A landscape with many peaks, sampled at points; each row gives a point and its height.
A climber steps from a point to whichever of its 2 nearest points has the largest rise for the distance, and stops where none of them is higher. Distance is the straight distance between rows; heights are no part of it.
k_923 h=33.8: [-16  19  14   3  17  12  -6 -30   9  -1   4   8  -1  10 -13 -10   0  -4
  -3 -35 -15  27  -4 -20 -17  12   3   1  -8 -10 -16   8   2 -18  -5   3
  10  24 -24 -27  -6]
k_451 h=14.3: [ -4  16  23  14  16   9  -3 -18  29 -10  15   7  -6  17 -24  -7   2  -2
   2 -29  10  12  -3 -30 -12   4  13   2 -13 -14 -12  24  26 -13 -21   6
  35  23 -26 -18  -9]
k_496 h=23.3: [  8  -2  -9  -3  -5  23  -3  -3 -14  22 -16  -8  -4  -5  -8  -7  17  -5
  20  11 -21   6 -17  -1  -7   2  -8   5  13 -12 -15   0  23   2  -6  -2
   9   0 -13 -19  -7]
k_16 h=28.5: [ -4 -20  -8   5  -8   7  10   8 -12   3   3  -5  -5 -24   9  -4  -7 -12
 -14  14 -10 -10   0  24  -6   6 -12  -3  -9   4   5 -26 -18  17  23 -19
 -19 -16  11  10  -2]
k_277 h=17.7: [ 18 -17  -8  14  -3  -4   9   4  -9   2   1 -17  -4   1   1 -20 -10  -7
  -2   6 -11 -12  -5  18  -7   4 -16  -7 -15 -12  -4 -13  -6 -10  25 -26
   7  -8  -8  -4  -7]
k_771 h=45.8: [-21 -10  -5  -2 -25  20 -17  11  -3   3   7   8 -10 -19 -18   1  28 -24
 -23   4  10 -11  17  18  -4  11  -4  -6  19   6  -7 -45  -8  25   8   5
 -20   6  22   5  -5]
k_232 h=49.5: [ -6 -25   3  12   2 -22  15  19   3  -6  20  -6  10   5   2 -14 -25  -7
  -7   9  -7 -12   0  19   2  -2   3  -9 -29  -7   7 -14 -31 -19  28 -18
  -9   3  11  13  -7]
k_886 h=40.3: [ -2   8  -3   6  15  -9 -10  26  19 -21  23  -1  -7  10 -21   6   2  -8
   0   7  21  12  20  -5  20  10  24  25 -19  10   1  -1  20  11  -2  -1
   3  16  -9   7  14]
k_911 h=26.0: [ -4  12  -8  -4  11  35 -11 -14  11  -1  -2  10  -6  -7  13  26  26  -4
 -17  -4  12   6  -2 -23  -8   7  10  27  30  10   6  18  22  29 -24  16
  -5 -11  -9  -5  10]
k_8 h=55.9: [-24 -10   5  -1   7  -8   1   1  -3  -8  16  -4   5  -4   0  -9 -29   3
 -12  -5 -13  -3  13  23  -5  -1   2 -12 -21   4   4 -16 -44 -14  29  -3
 -22  10  17  15  -5]
k_821 h=10.4: [ 31 -19  -6   8   2   5  24  10  14   7   1  -4 -11 -17  -3 -10  -2 -11
  12 -12  16   9  -9  -1  -4  10 -18  18 -20   3  -7 -21  23   3  -6 -21
  16 -20 -28 -15 -19]
k_673 h=16.3: [ 17  10 -11  18   9  17  -9  17  -6 -12  16   3 -12 -23 -17  16  10 -10
 -19  29  22 -11  11 -17   7   4  23  20  -9   5  16  15   2  14  -2  -1
 -14  -2  -1  14  16]
k_171 h=36.7: [  3  10 -13   7  -3  -3   1  -6 -21   8  -4 -10  -3  -5  21   8  -1   4
 -16   2  -9 -14   2   0  -4  -1  -4  -4  11   2   9   1 -12  10  19  -8
  -9  -8   0  13  17]
k_313 h=37.8: [ -1  15   7 -15  -6 -31   2 -14  11  -1 -13  -6  20  31  16  10 -11  17
  26 -11  -8  14  -4  -4   7 -11  -2 -14  -2  -2  -2  24   0  -9 -10  19
   7  -3   1   0  -4]
k_542 h=48.9: [ 15 -21 -10  -5 -17   2   3   3  -8  15 -25  -6  -7 -12   2 -17   3  -5
  11  20  -6 -18 -11  14   0  -2 -25  -7   5  -9  -4 -23   7  10  -3  -9
   9 -23   6 -12 -16]
k_985 h=36.2: [ 18  11  -2  -6   5 -14   9  -5   6  11  -9   1   0  11  24  11  -1  11
  11  -8  -2   7  -8 -25  -3  -4  -9   1  10  -1  -2  29  11   1 -13   6
  18 -18 -18  -6   3]
k_725 h=28.0: [ -1  -8 -18 -11 -15 -33   2  16 -16  13 -18  -9  20  11  13  -7  -7  11
  16  25 -11  -5  -3  25  19 -14  -8 -13  13   0   0   4 -18   1  -1   2
  -9  -9  22  24   4]
k_896 h=27.5: [ 17   9  -4   6   0  23  -5   4  -9  10   2  -2  -5  -4 -14  -2  10 -10
  14   7 -12  14  -6 -12  -5   6   8   9  -4 -14 -17  14  30   1  -7 -10
  10  12 -25  -9   2]
k_750 h=17.6: [ -3 -13   3  -5 -15  -9 -12  -1  10  -5  -9   1  -5   1  -2  -4   3   4
  -1  14   9 -14   0  -1  -2  -6  -8 -13   8   2  14  -2 -12   3  -2   6
   1  -2  26   4  -6]
k_352 h=15.7: [-13 -15  -1  -5 -30   3  -9   6 -15   7 -17   3   1 -13 -16 -14  -3 -10
  -5  25  -6 -17  -5  26   6  -5  -4 -27   0  -7   5 -25 -26  -2  -3   4
 -15   6  27   3 -13]
k_567 h=51.5: [ -3  10   2   8  11  -2  -3  -6   1 -12  16  -5 -12   6 -12  -7 -10  -5
 -10  -6  -5   5   8 -11   0  11  13   6 -15  -6 -10   1  -7  -5  23 -14
  10  21 -17  -7  12]
k_621 h=43.5: [ 15   6  11  19  30  15  23  -8 -19  19 -13   9   7  -9   8 -12 -18  -1
   7  -5 -25   7 -10 -14  -8  -3   2  -4  -9  -9  -4  30  -2 -21   7   0
   9  -2 -28  -5   4]
k_59 h=38.3: [ -8 -12   7 -10  11   2  12  13 -15   8  -4  15  22  -7   5  -1 -28  -1
  16  19 -21  10 -11  42   7  -9   8   0  -9   8   2 -12 -26   2  -2   5
 -31 -12  23  21  -3]
k_41 h=13.2: [ 26 -15  -4  14  13  -7  20  -7  13  12  -6 -11  -8   7  17  -9 -13   6
   1 -14  -8  -4 -12 -21 -12   3 -31   2 -14 -16  -1   3   8  -3   2 -13
  24 -31 -28 -18 -17]
k_175 h=35.2: [ 13   1  -5   8   2   9 -16  34   6 -12  21  -5   0   4 -37   2  13 -25
   6  16  16  22  20   5  14  12  26  27 -21   1 -13  -2  30  10  -2 -15
  -1  23  -7   7  12]
k_525 h=12.0: [  5  -7   8   1  -4   9   0   1 -15   0 -14   7   4  -9 -17 -12  -9   0
  14  17 -11   1  -8   3   7  -5   7 -14  -8  -9   8  15  -7 -13   0   8
  -4   8  15  -3  -5]
k_206 h=11.7: [ -6  -9   6   2 -20   8  -7  -3 -18   1  -7   2   0  -4 -22 -20  -7  -6
   6  12 -22  -5  -8  16  -6  -3   0 -19  -2 -11 -10  -8 -19 -14  10   1
  -4  16  13  -1 -13]
k_36 h=26.4: [ 29 -11  12  28  30  13  41   9   1  -2  15  14  -4 -28   2  -7 -25  -7
  -3 -11   4   4  -4  -8   0  10   3  15 -32  11   7  -6  -9  -4   3  -9
   3 -16 -15   0  -8]
k_346 h=43.8: [-11  19  -9  -7   1 -30 -12  11   2 -15   9 -17   5  32   2  12   4  22
   4  -4   3   7  15  -4  13   0  18   4   1  -1  -6  13   7  -5   9  -7
   2  11  -9  -1  22]
k_38 h=49.0: [-28   4  -5 -15 -30 -14 -25 -12   2  -5   5  -8  -4   8   6  11  23  -1
 -27  -9   5 -13  11  13  -3   3  -8 -16  27   5   3 -28 -18  -2  15   3
  -7   4  20   1  -1]
k_994 h=31.3: [-14  23 -10   3   7  17 -13 -20  10   2   9  -3 -12   5   9  21  20  -2
 -30 -12  10 -10  10 -24  -9  10  -5  12  30  11   8  -1   3  23   1  -5
  -3   4  -5  -2  18]
k_769 h=39.4: [-16  18  -3  -2 -16   2 -39  -7  -2 -10  13  -3 -15  10 -25  12  26 -12
 -20   1   5   8  18   2   6  10  12   3   9  -9 -10  -5   2  -8   5   6
  -5  34   6   1   8]
k_415 h=53.3: [-26   4   3  -5 -18 -32 -19   2  23 -25  13 -15 -12  26 -12  -3   6  11
 -12  -7  19  -9   9  -3  -1  -2  -2 -14  -5  -6   0  -8  -8 -15  11  -4
  15  16  11  -5   2]
k_309 h=38.0: [-29  -8  -2 -16  -2   4  -2  -4  17  -7  16   3   6  -4   8  16  -6  -5
 -21 -15   8  -4  14  22  -7   7   1   2  13  19  17 -34 -28  12   9   8
 -32  -7  25  12   1]
k_18 h=17.4: [  2   4   2 -14  -6  -8 -19   5  27 -12   8  -6  -6  16 -13  10   9   9
   6   1  30  -8   5 -18  -1  -4   7  -1  -8  -1  12  10  20   5 -22   8
  11   5   2  -8  -1]
k_132 h=67.5: [ 10 -26   0  -8 -27  11   2  -2   5  13 -30   0  -9  -7   1 -19  14  -5
  11  11   8 -23 -11   0  -6 -10 -31 -14  12  -3   5 -25  14  19 -27   6
  10 -27  13 -16 -26]
k_559 h=4.5: [ 24  -7 -26   2 -16   2   3  14 -26  16   1 -19 -10 -11   8  -3  31  -8
   1  15   7 -18  -6  -8  -1   5 -23  13  31  -6 -14 -19  29  19   7 -19
  13 -12 -20  -8  -1]
k_223 h=42.1: [ 13  10  -9  -2   0  -6   4 -12 -13  19 -22   2   3   6  28  11   1  11
   7  12 -10  -1  -9 -15  -2 -12 -17 -12  21  -3   0  24   0   6  -8   9
   5 -16   7  -1   8]
k_687 h=50.0: [  2  14   3   6  34 -17  12   2   9 -14  11   6   0  10   5   4 -23   7
  -2 -13   5   9   9 -17   6   7  17  12 -18   7   6  23  -6 -15   7  -1
   6   8 -21   2  13]
k_82 h=45.9: [ 19 -24   4   4 -25  15  -4   8  13   5  -7  -3 -14 -17 -15  -8  16  -9
   7  16  24 -23  -2  -7  -8  -9 -15  -7   4  -2  12  -8  27   9 -26   5
   9 -11  10 -13 -17]
k_832 h=39.2: [-25  12  -1  -3 -12  -3 -19 -17  11  -3   8  -7 -16   7   9  11  15   0
 -32 -10   8 -14  10 -19 -10   4  -8  -6  22   7  10 -13 -12  16   5  -2
  -4   1   6  -6   3]
k_659 h=58.2: [-27  -4   1 -10  16   3   3   8   6 -12  20  10  13   1   0  11 -14  -1
   1 -14  -5  21   9  35  11  12  25  13 -13  25   3 -18 -14  13  15  -4
 -24  10  16  17   5]
k_102 h=18.5: [  1  -1  -3 -12 -15   8  -2  -8 -16  27 -33   4  -1  -8  -7 -16   3   1
  23  16 -20  -1 -15   5   4  -1 -11 -12  12 -10 -21   2   2   4 -17  -1
   4  -2   2  -9 -11]
k_42 h=23.4: [ 28 -20  -4  22  19   1  26  24   4  -2  10  -3  -5 -18 -14 -19 -18  -9
  10   4  11   6  -5   3   5   7   6  19 -38   0   5 -14  -3  -9  15 -21
   4 -12 -16   3  -7]
k_682 h=26.3: [  5   0  11   6  17   9  24 -13  10   4  -1   7  11  -3  21  -7 -15  -1
  15 -34 -10  24  -9  -5  -8  13  -5   4 -13   8 -15   6   9  -9  -1  -9
  15  -8 -26 -20  -4]
k_100 h=31.0: [ 18   8   0  11   0  22 -14  14  -3  -7  11  -1  -3 -10 -38  -7  10 -19
   5   9   4  17   7  -5   3  11  15  13 -13 -13 -19   6  23  -1  -4  -9
   4  27 -15  -3   4]
k_715 h=47.5: [ -7   5  -7   0  -2 -21  -3   2   1  -4  10 -12   0  10  -4  -1   1   2
   4  -1  -1   0  -1  -3   5   3   1  -5  -9  -1  -4   1   7  -6  19 -13
  11  12  -7  -5   9]
k_565 h=31.2: [-12  -9  -3 -12  -5 -17   7  17 -14  12 -17   2  21   9   4  -4 -18   9
  21  22 -23   5  -5  43  19 -17   3  -7   1  -1 -12  -3 -24  -3  -4   0
 -22  -1  34  29   3]
k_893 h=20.3: [ 10  11   3 -10   3  17  -8  -9  12  -4  -4  11  -1 -15   4  16  20  -6
   9 -12  23  19  -1 -19   2   0   7  22  12  15   6  19  39  17 -30  16
   4  -7 -19  -4   3]
k_2 h=29.0: [ 32  -7  -1  10  -2  26   4   6  -5   7  -9   5  -3 -23 -14   0   7  -2
  16  19  11   4 -13 -20  -3  -8  -1   0  -4  -6  10  24  24   1 -24   6
  12 -15 -12 -11  -3]
k_544 h=23.2: [  1  10  -5   4   8  25 -10  -1   7  -7  16   3 -20 -12 -10  16  15 -12
 -27   7  18  -7   8 -16  -6   8   8  13   7   6   6   5   6  27   7  -5
  -7   1  -2   4  15]
k_376 h=6.2: [ 23 -12 -14  -2  -4   9   8  13  -5   8  -4 -13 -12 -13  18   0  23  -7
   0  -4  13  -4   0  -9  -4  10 -25  23  23   9 -10 -24  40  29  -8 -18
  18 -16 -13 -13   2]
k_629 h=21.4: [ 34 -23  -9  18   0   0  12  34  -9   0   9 -11  -3 -12 -22 -17  -5  -9
  16  22  13   6  -6  10   9  10   4  19 -27  -9  -5 -10  20  -6  11 -24
   6 -12 -15  -1  -6]
k_586 h=45.3: [  0  10   4  14  31 -12   4  16  19 -17  19   8  -4   8 -18   3 -12  10
  -2  -4  21  -1   9 -21   9   1  28  19 -26  -2   0  13  10   0   2   0
   9  21 -12   1  14]
k_630 h=10.8: [ 13   4  -5  10 -10  25 -15  12 -15   0   1   3  -7 -22  -9  13  23 -10
  -7  30  15  -5   2  -4   7   1  15  12  17   4  13   7  14  19 -14   2
 -12  -7   8   6  14]
k_331 h=19.5: [ 21 -21 -10   9 -12  -5   1  26  -3  -3   9 -18  -7  -3  -6 -11   9  -6
   4  14  10 -14   2   6   1   4  -6   3 -21  -4   0 -14  10  -2  13 -16
   5   0   0   1  -3]
k_826 h=55.4: [  7   8   6   2  31  -2  22   9   6 -11  17  14  11  -8   0   2 -19   0
  11 -15   5  24   7   4   6  14  24  21 -30  13  -1   5   0  -2   8  -1
  -5   1 -17   9   6]
k_409 h=21.7: [ -6  -4  -6 -10 -24 -19 -19   7  -3  -8  -3  -2   5   6 -13   1   7  10
  -6  32  10 -22  -1  10   6 -11   4 -19  10 -11  22   5 -20 -12  -6   9
  -7   4  33  11  -3]
k_37 h=25.3: [-13  -3 -13  -7 -27 -35 -14  14 -18   8 -13 -11  16  24   1  -1   6  14
  -1  31  -7 -20  -2  18  14 -18  -3 -27  20 -16   9  -1 -19  -5   0   8
 -10  -3  30  18   5]
k_887 h=49.2: [-20   5  -7 -38 -30 -21 -15   1  -2   1 -22  -8   7  24   7  -3  28  15
  19   0  11  -4  -4   4   5 -18 -19 -15  36   4  -5 -12  27   7 -26  14
  17   4  18 -11  -9]
k_316 h=69.5: [-10   3   1   1  20  -6  15  13 -12  -2  24   0  15  -3  10  15 -27  -5
  -7   0 -17  13  11  35   7   3  16  19 -17  17  -1 -11 -17   7  27 -12
 -30   4   5  25  13]
k_449 h=31.6: [ 13 -14  10  18  16  16  26   3  -6  -3   4   9   0 -22   1 -12 -26  -8
  -2   2 -13   0   0  12   0   2   1   2 -28   5   5  -6 -17  -4  17  -9
 -15 -10   5   8  -9]
k_604 h=39.1: [ -7   7   6  20  36  16  16 -23 -11  18  -6   5  11   3  13 -14 -16   1
  -8 -27 -36  10 -15 -23 -15   0  -1  -3  -2  -7 -18  33  -6 -29   6   4
  11   4 -36 -14   4]
k_550 h=17.2: [-23  20  -8 -12  -9  -3 -12 -16 -16   6  -9  13   4   4  17  26  -8  12
 -16   3 -11  -8   8  23   7 -10   6  -7  26   4  10   7 -32   4  10   7
 -33   1  27  22  11]
k_263 h=39.3: [  5 -13  27  13  27   8  32   0   0 -11   8  26  18 -11  -9 -15 -38   0
   5 -15 -13   0  -3  18  -1  -7   6  -7 -33   8   1  -9 -29 -19   7   1
 -16   0  12  15 -16]
k_361 h=58.9: [  0   8   2   2  22   5  11  -6 -23   0   5   0  10  -1  10  14 -25   1
   0   0 -20  12   8  19  -1  -5  13   9 -10  17   4  10 -20 -12  19  -2
 -16   6   0  18  14]
k_169 h=6.9: [ 13   8  -8   5 -20   6 -22  10 -19   5  -4  -5  -3  -7  -5  14  34  -9
   2  22  14 -14   4  -4   6  -3  -1   2  30  -6  -1   7  26  18  -7  -4
  -3   0   2   3   7]
k_852 h=37.1: [  5 -13  -5   3 -10  14   5  -2 -21  19 -16  -9 -13 -19   5  -7  -5  -5
   1  19 -19 -15 -15  15  -1   2 -12  -7   8  -4  -7 -13  -9   9  10 -15
  -9 -15   4   0  -2]
k_90 h=46.3: [  7 -22   4   6   8 -35  16  31  11 -11  22 -10  10  10  -2 -20 -14   1
   7  11   7  -8  -6  15  12  -5   6   0 -33   2  10  -4 -10 -14  14 -19
   1  -3   6  14  -4]
k_601 h=35.4: [ 14  -8  -2  -4  -8  11   0   3   5   6 -16   0   0 -11   6  -2  12  -5
   8   4   9  -9 -14 -14  -5  -7  -9   0   8   3   6   3  20  12 -21   0
  13 -17  -2  -6  -7]
k_34 h=15.2: [ -7  24  13   0  14  19 -18 -21  18 -10   5  11  -5  22 -14   4  12   7
   6 -21  14  15   5 -34  -7   0  15   5   0  -6  -8  39  25 -12 -31  13
  17  27 -24 -12   1]
k_395 h=29.7: [-10  -9  -1  -4  -2   9  -2  -4   6  -1   8  -1   1 -11  12   8  -6  -3
 -10   0  -1  -9   5  15  -7   8  -3   3   1  14   3 -23 -15  13  11   1
 -19  -5   9   4   0]
k_473 h=24.2: [-13  25  -6   4  -7  13 -24 -16 -29   7  -7   9  -7   0  -3  20   8   7
 -23  18 -10  -6   7  -5  -4  -1  18   3  31  -5   5  15 -20 -10   7  14
 -22  14   9  12  16]
k_265 h=36.0: [-12  20  15  17  37  13   5 -36  11   5   7   8   3  15   4  -7 -12   1
 -14 -38 -13  15  -4 -27 -14   9  14   6  -2  -5 -20  30  -6 -24   2   3
  16  15 -33 -17   4]
k_339 h=25.1: [ 26   9   8  12   3  17  -3   2  11  -3  -7  12  -7 -13 -12   6   3   4
   9   9  24   0  -6 -30   0 -13  14   4  -9  -5  20  36  17 -10 -23  10
   9  -3 -10  -5   3]
k_907 h=47.3: [-32   0   4 -10   4  -4 -11   2  22 -19  31  10   7   8   6  15 -12   1
 -14  -7   4   4  20  28   1   7  21   9   0  21  17 -23 -25   4   2  11
 -37   7  21  19   9]
k_539 h=49.4: [ 16   3  12  11  28  16  22 -12 -29  12  -7  15   6 -17  13   8 -30   2
  -4  -1 -31   6  -4  -3  -8   1   4   2 -13   4  -3  15 -16 -15  16   0
  -8   3 -16   7   8]
k_424 h=36.6: [  1   7   7   3  -3  33 -14 -15   5   3 -11   8 -12 -16   3  15  19  -3
 -17   5  11  -4  -6 -22 -16  -2   6  -1  31   9  14  15  14  17 -24  15
  -9 -11   7  -6   2]
k_447 h=17.1: [  3  22   8  -3  16  25 -11 -14   9  -5   1  16  -6   4  -4  13   9  -1
   5 -11   8  18  -1 -19   2   5  20  16   4   1   1  37  23   0 -29  20
   2  11 -17  -9   6]
k_294 h=4.2: [ 14  -7 -16   1 -21  -1  -9  19 -13   5   2 -12  -7 -11  -5   4  29  -4
 -13  15  14 -24   0   1   3  -3 -16   5  19  -5   8  -8  26  19   7 -12
   9 -10  -4  -3   8]
k_23 h=63.3: [-23  -9 -11   1 -31   3 -20  -5  -1   4   6 -10 -13 -10  -7  -4  21 -23
 -36   0   4 -17   7  10 -12  12 -10 -10  26  -1  -3 -37 -14  12  25  -1
  -7   2  12  -1  -2]
k_306 h=33.5: [-20  19  21  -3  19  -1  -1 -27  17 -13  -6  17  10  19   7  -4 -16  14
  10 -36 -15  25   0  -8  -7   1   7  -7  -7  -3 -13  15  -5 -18  -4  13
   9  26 -11 -13  -2]
k_113 h=17.5: [ -8  -9  13   3   7 -14  14 -12  32 -18  12  -3  -2   9   5  -4 -17   7
  -6 -20   6  -5   3 -15 -12   3  -9 -11 -17   9   9   4 -14  -2   5   0
  11  -8   2  -7  -5]
k_752 h=57.3: [  6   8  -5  -4   1  20   4 -13  -7  17 -24  13  -4 -17  20  12  14   6
  -1  12  -1  -7 -10 -15  -7  -8  -8  -1  30   8   9  15  -4  17 -17   9
  -8 -24   8   0   6]
k_390 h=8.2: [ 18 -23  -1   3  -3  14  17   0  10   8  -5  -9 -14 -14  15  -7  15  -9
   4  -7  12   0  -5 -14  -5   6 -34  13   7  -1  -7 -22  32  17 -11 -11
  19 -32 -16 -16 -24]
k_830 h=14.2: [ -6  -4  -8 -12 -17 -12 -20  17   4  -5   5  -4   1   8  -5   8  23   3
   8   8  18  -6   5   6   7  -8   7  -4   9   4  11  -1  12   7 -12  10
   4   2  14   3  -1]
k_222 h=57.8: [-14   3  -5 -22 -20 -44 -15   5  17 -14   2 -23   2  34   2 -10   8  11
   7  -5   6  -6   4  -1   4  -5 -13 -18   6  -7  -1  -6   3  -6   8  -4
  18  10   6  -9   1]
k_641 h=62.9: [ -2  -6  -2 -22 -24 -29  -6  13   2   0 -10 -15  10  27   1 -17  10   8
  29  -4  -4   4  -2  14   8 -11 -18 -17   9  -3 -14  -9  18  -7  -2   0
  19   7   3 -10  -7]
k_30 h=28.4: [  5   1  12  11  20   4  34 -12  11  17 -15   9  13   1  26  -7 -11   8
  19 -41  -8  31 -15 -13  -6   4 -16   4 -10  -4 -17  12  12   2 -22   6
  24 -22 -35 -16 -13]
k_369 h=14.8: [ 13  -9   1  -7 -12  -4  -7   9 -15  14 -20   3   5  -4 -17 -18   4   1
  34  23 -11  -1 -14  11   7  -7  -3 -10  -6 -17  -9   7  18 -13 -13   3
  10  -2   7  -8 -12]
k_992 h=40.9: [-15  14 -10 -22   0 -40  -7   4   6  -9   1 -11  18  34  18   8   3  24
  20  -6   1  14   8   9  11 -12   5  -3   6   4   0  15   7  -5  -3   7
   0   6  -1   6  10]
k_837 h=41.8: [  5  -5 -13  13  -4 -21  12   0 -10   7  -1 -21  -2   3  21  -1 -13   2
 -20  13 -13 -24  -3   5  -4 -13 -19 -23  -2  -6   8  -4 -29   5  24  -7
  -5 -16  14  14   8]
k_486 h=46.0: [  4 -11  -6  14   9 -25  14  12 -11  -1  11 -19  -5   2   9  -3 -31   3
 -11  10  -6 -13   6   2   4  -1   3  -8 -20  -3   9  -3 -22  -9  31 -16
   0  -7   2  15   7]
k_871 h=15.4: [  4  -6   7   0   9 -13  23 -10  28   0  -1 -15   0  10  25  -9 -17   6
   2 -29   2  -7  -3 -18 -12  -6 -26 -11 -14   0   0  -2  -8   0   5  -6
  16 -23  -6 -14 -12]
k_434 h=20.5: [ -2  -3  10  13  17   7  21 -21   9  -3   8   1  -7  -9   8 -10 -25   2
 -14 -23 -10   0  -1 -20 -14  -1  -7  -4 -20   6   5   0 -24 -10  12  -3
   3  -7  -6 -10  -6]
k_193 h=16.1: [-22  16  -9  -9 -14  18 -21 -20 -26  12  -7  13  -7 -13   0  20  10  -1
 -26   7  -8 -10   3  17   2   5   7  -9  36  -6   4 -11 -27  -2   8  10
 -35   9  28  11   7]
k_157 h=36.5: [-14  12 -17 -19 -24  -3 -21  -5 -18   5 -14  -6   4  12   8  12  38  11
  -5  -3   4  -8   3   4  12  -4 -11  -2  48   1 -10 -11  28  17 -10   7
  -2   7   4  -3   6]
k_107 h=11.8: [ 28 -13  -8  15  10 -11  22   6  -3   5   5 -11  -9  -8   7  -5  -8   7
   7  -4  11   0  -9 -15  -1   9 -14  12 -21  -6  -2   1  10  -5  10 -20
  25 -22 -29 -12  -9]
k_118 h=43.1: [-25   9 -11 -33 -23 -23  -6   3  -9   1 -22  -4  14  21  26   4  35  19
   4  -1   6  -4   6  14  14 -15 -25  -8  53   8  -7 -29  25  21 -19  21
   1   4  15  -1   0]
k_680 h=21.3: [ 11  11   6   4   3   0 -12   6  17 -14   9   3 -15  -3 -11   9   9   3
  -7   7  32 -18   9 -34   1 -13  15   6 -12  -2  18  33  15  -2 -21   7
  15  -3  -4   4   9]
k_572 h=32.4: [-15 -18   2 -16 -18  28  -6   0   5  -4   0  14  -3 -22 -13  -5   7 -22
  -9   7  -2   6   4  28  -9  16  -4   5   6  15   1 -40 -17  20   2   3
 -20   4  24  10 -17]
k_505 h=21.8: [-19   6  -9  -8 -16 -25 -12  -7 -19   8 -16   7  16  16  16  15  -1  22
  -9  18  -8 -15   2  24  16 -17   2 -17  23  -3   5   6 -27   1  -3  14
 -26  -3  35  25  14]
k_511 h=35.3: [ -7  15  14 -11   3 -14  -2 -24  15  -8 -13   5  14  26   4  -3  -7  18
  22 -22  -4  16  -2 -10  -2  -3   2 -13  -8 -12  -3  30  11 -27  -6  14
  17  18  -8 -18  -2]
k_813 h=30.6: [ 26  -4   7   2  10 -20  32   4   8   8 -11  -5  16   7  16  -4 -13   7
  31 -20   1  28  -9 -10   2   0 -16   5 -11 -10 -11   6  18 -12 -15   0
  24 -20 -30  -9  -6]
k_760 h=23.6: [ -1  -3  17  20  31  12  29 -21   7   2   4   9   0   2   8 -24 -23  -1
  -4 -32 -23   8 -11 -11 -18  12 -13   4 -19  -2  -5   1  -7  -6  11 -10
  11  -9 -29 -11 -17]
k_581 h=57.2: [-13  16  15   4  25   7   0 -18   4 -16  18  14  -2  10 -17  -7 -18  -1
 -11 -27  -9  12   7 -11   0   8  24   4 -16   7  -6  11 -13 -24  13   5
   4  30 -10   0   4]
k_989 h=32.7: [ 38  -4  -4   5   5 -14  25  -1  -3  19 -21  -4   3  -1  16  -1  -4   8
  21  -1  -4  13 -20 -28  -1  -8 -19   0  -4 -16  -1  20  14  -7 -19   8
  25 -33 -25  -7  -4]
k_707 h=46.2: [-27  16   5  -1 -14 -15 -31  -7  17 -17  21  -1 -21  14 -29  12  14  -1
 -26  -6  12  -5  13  -7   4   1   6  -8   1  -6   2  -6 -15 -14   5   4
  -2  33  13  -1   3]
k_681 h=22.4: [-24 -12   0 -20 -17  12  -8  -3   0   5 -13  11   6 -12 -11  -5   0 -10
   1  10  -7  -6  -1  26   0  -1  -3  -5   8   5   3 -25 -25   7  -7  15
 -21   2  34   7  -7]
k_970 h=56.7: [-15  -2  -1 -26 -36 -22 -21  13  -1  -5  -3 -18   0  22  -9  -9  36   3
  16   2  10  -8   6  10  11  -4 -10 -10  21  -4 -15 -16  30  -1  -8   3
  16  19   5  -7  -4]
k_818 h=51.0: [  6 -11  22   3  18  10  25   6  -5  -2 -10  20  21 -15   5   0 -30   2
  23   1 -12  11  -4  22   6 -13  11  -3 -23   9   2   1 -27  -7  -8  16
 -20  -9  21  13  -8]
k_477 h=32.3: [ -9  26  -3  -2 -11  17 -40 -15 -14  -6   4   8  -9  -1 -22  25  24  -2
 -28  12   2   0  12   3   2   5  23   6  17  -9  -1   9  -3  -6  -2  15
 -21  35  13   9  15]
k_775 h=65.8: [-19   2  19  -2  15   1   3 -11   7 -17  15   4  -1   3  -6  -4 -19  -1
 -14 -22 -13   4   8   7  -9   3  17  -2 -18  10   3 -11 -32 -15  17   5
 -12  21   7   6  -5]
k_413 h=64.0: [  8  -6  12  -5  20  -2  20  11   6  -4  -1  14  24 -11  12   8 -22  -1
  23 -11  -7  25  -4  22   6  -1  17   6 -21  16   3   0 -11  -2  -4   4
  -4 -12   2  11  -2]

Where does a climber stop that starts at each point below?
k_511 | k_775
k_193 | k_641
k_169 | k_23
k_451 | k_316
k_525 | k_413
k_830 | k_413
k_331 | k_413
k_550 | k_413
k_107 | k_752

Call two points neighbours if one is among the 2 nearest of the other. Go from one point of each pair to the other, from neighbour to neighbour, staying as high as possible. Name the lowest point that can't be avoided.
k_23, k_752 | k_206
k_413, k_641 | k_193
k_316, k_232 | k_306
k_132, k_232 | k_16
k_775, k_752 | k_451
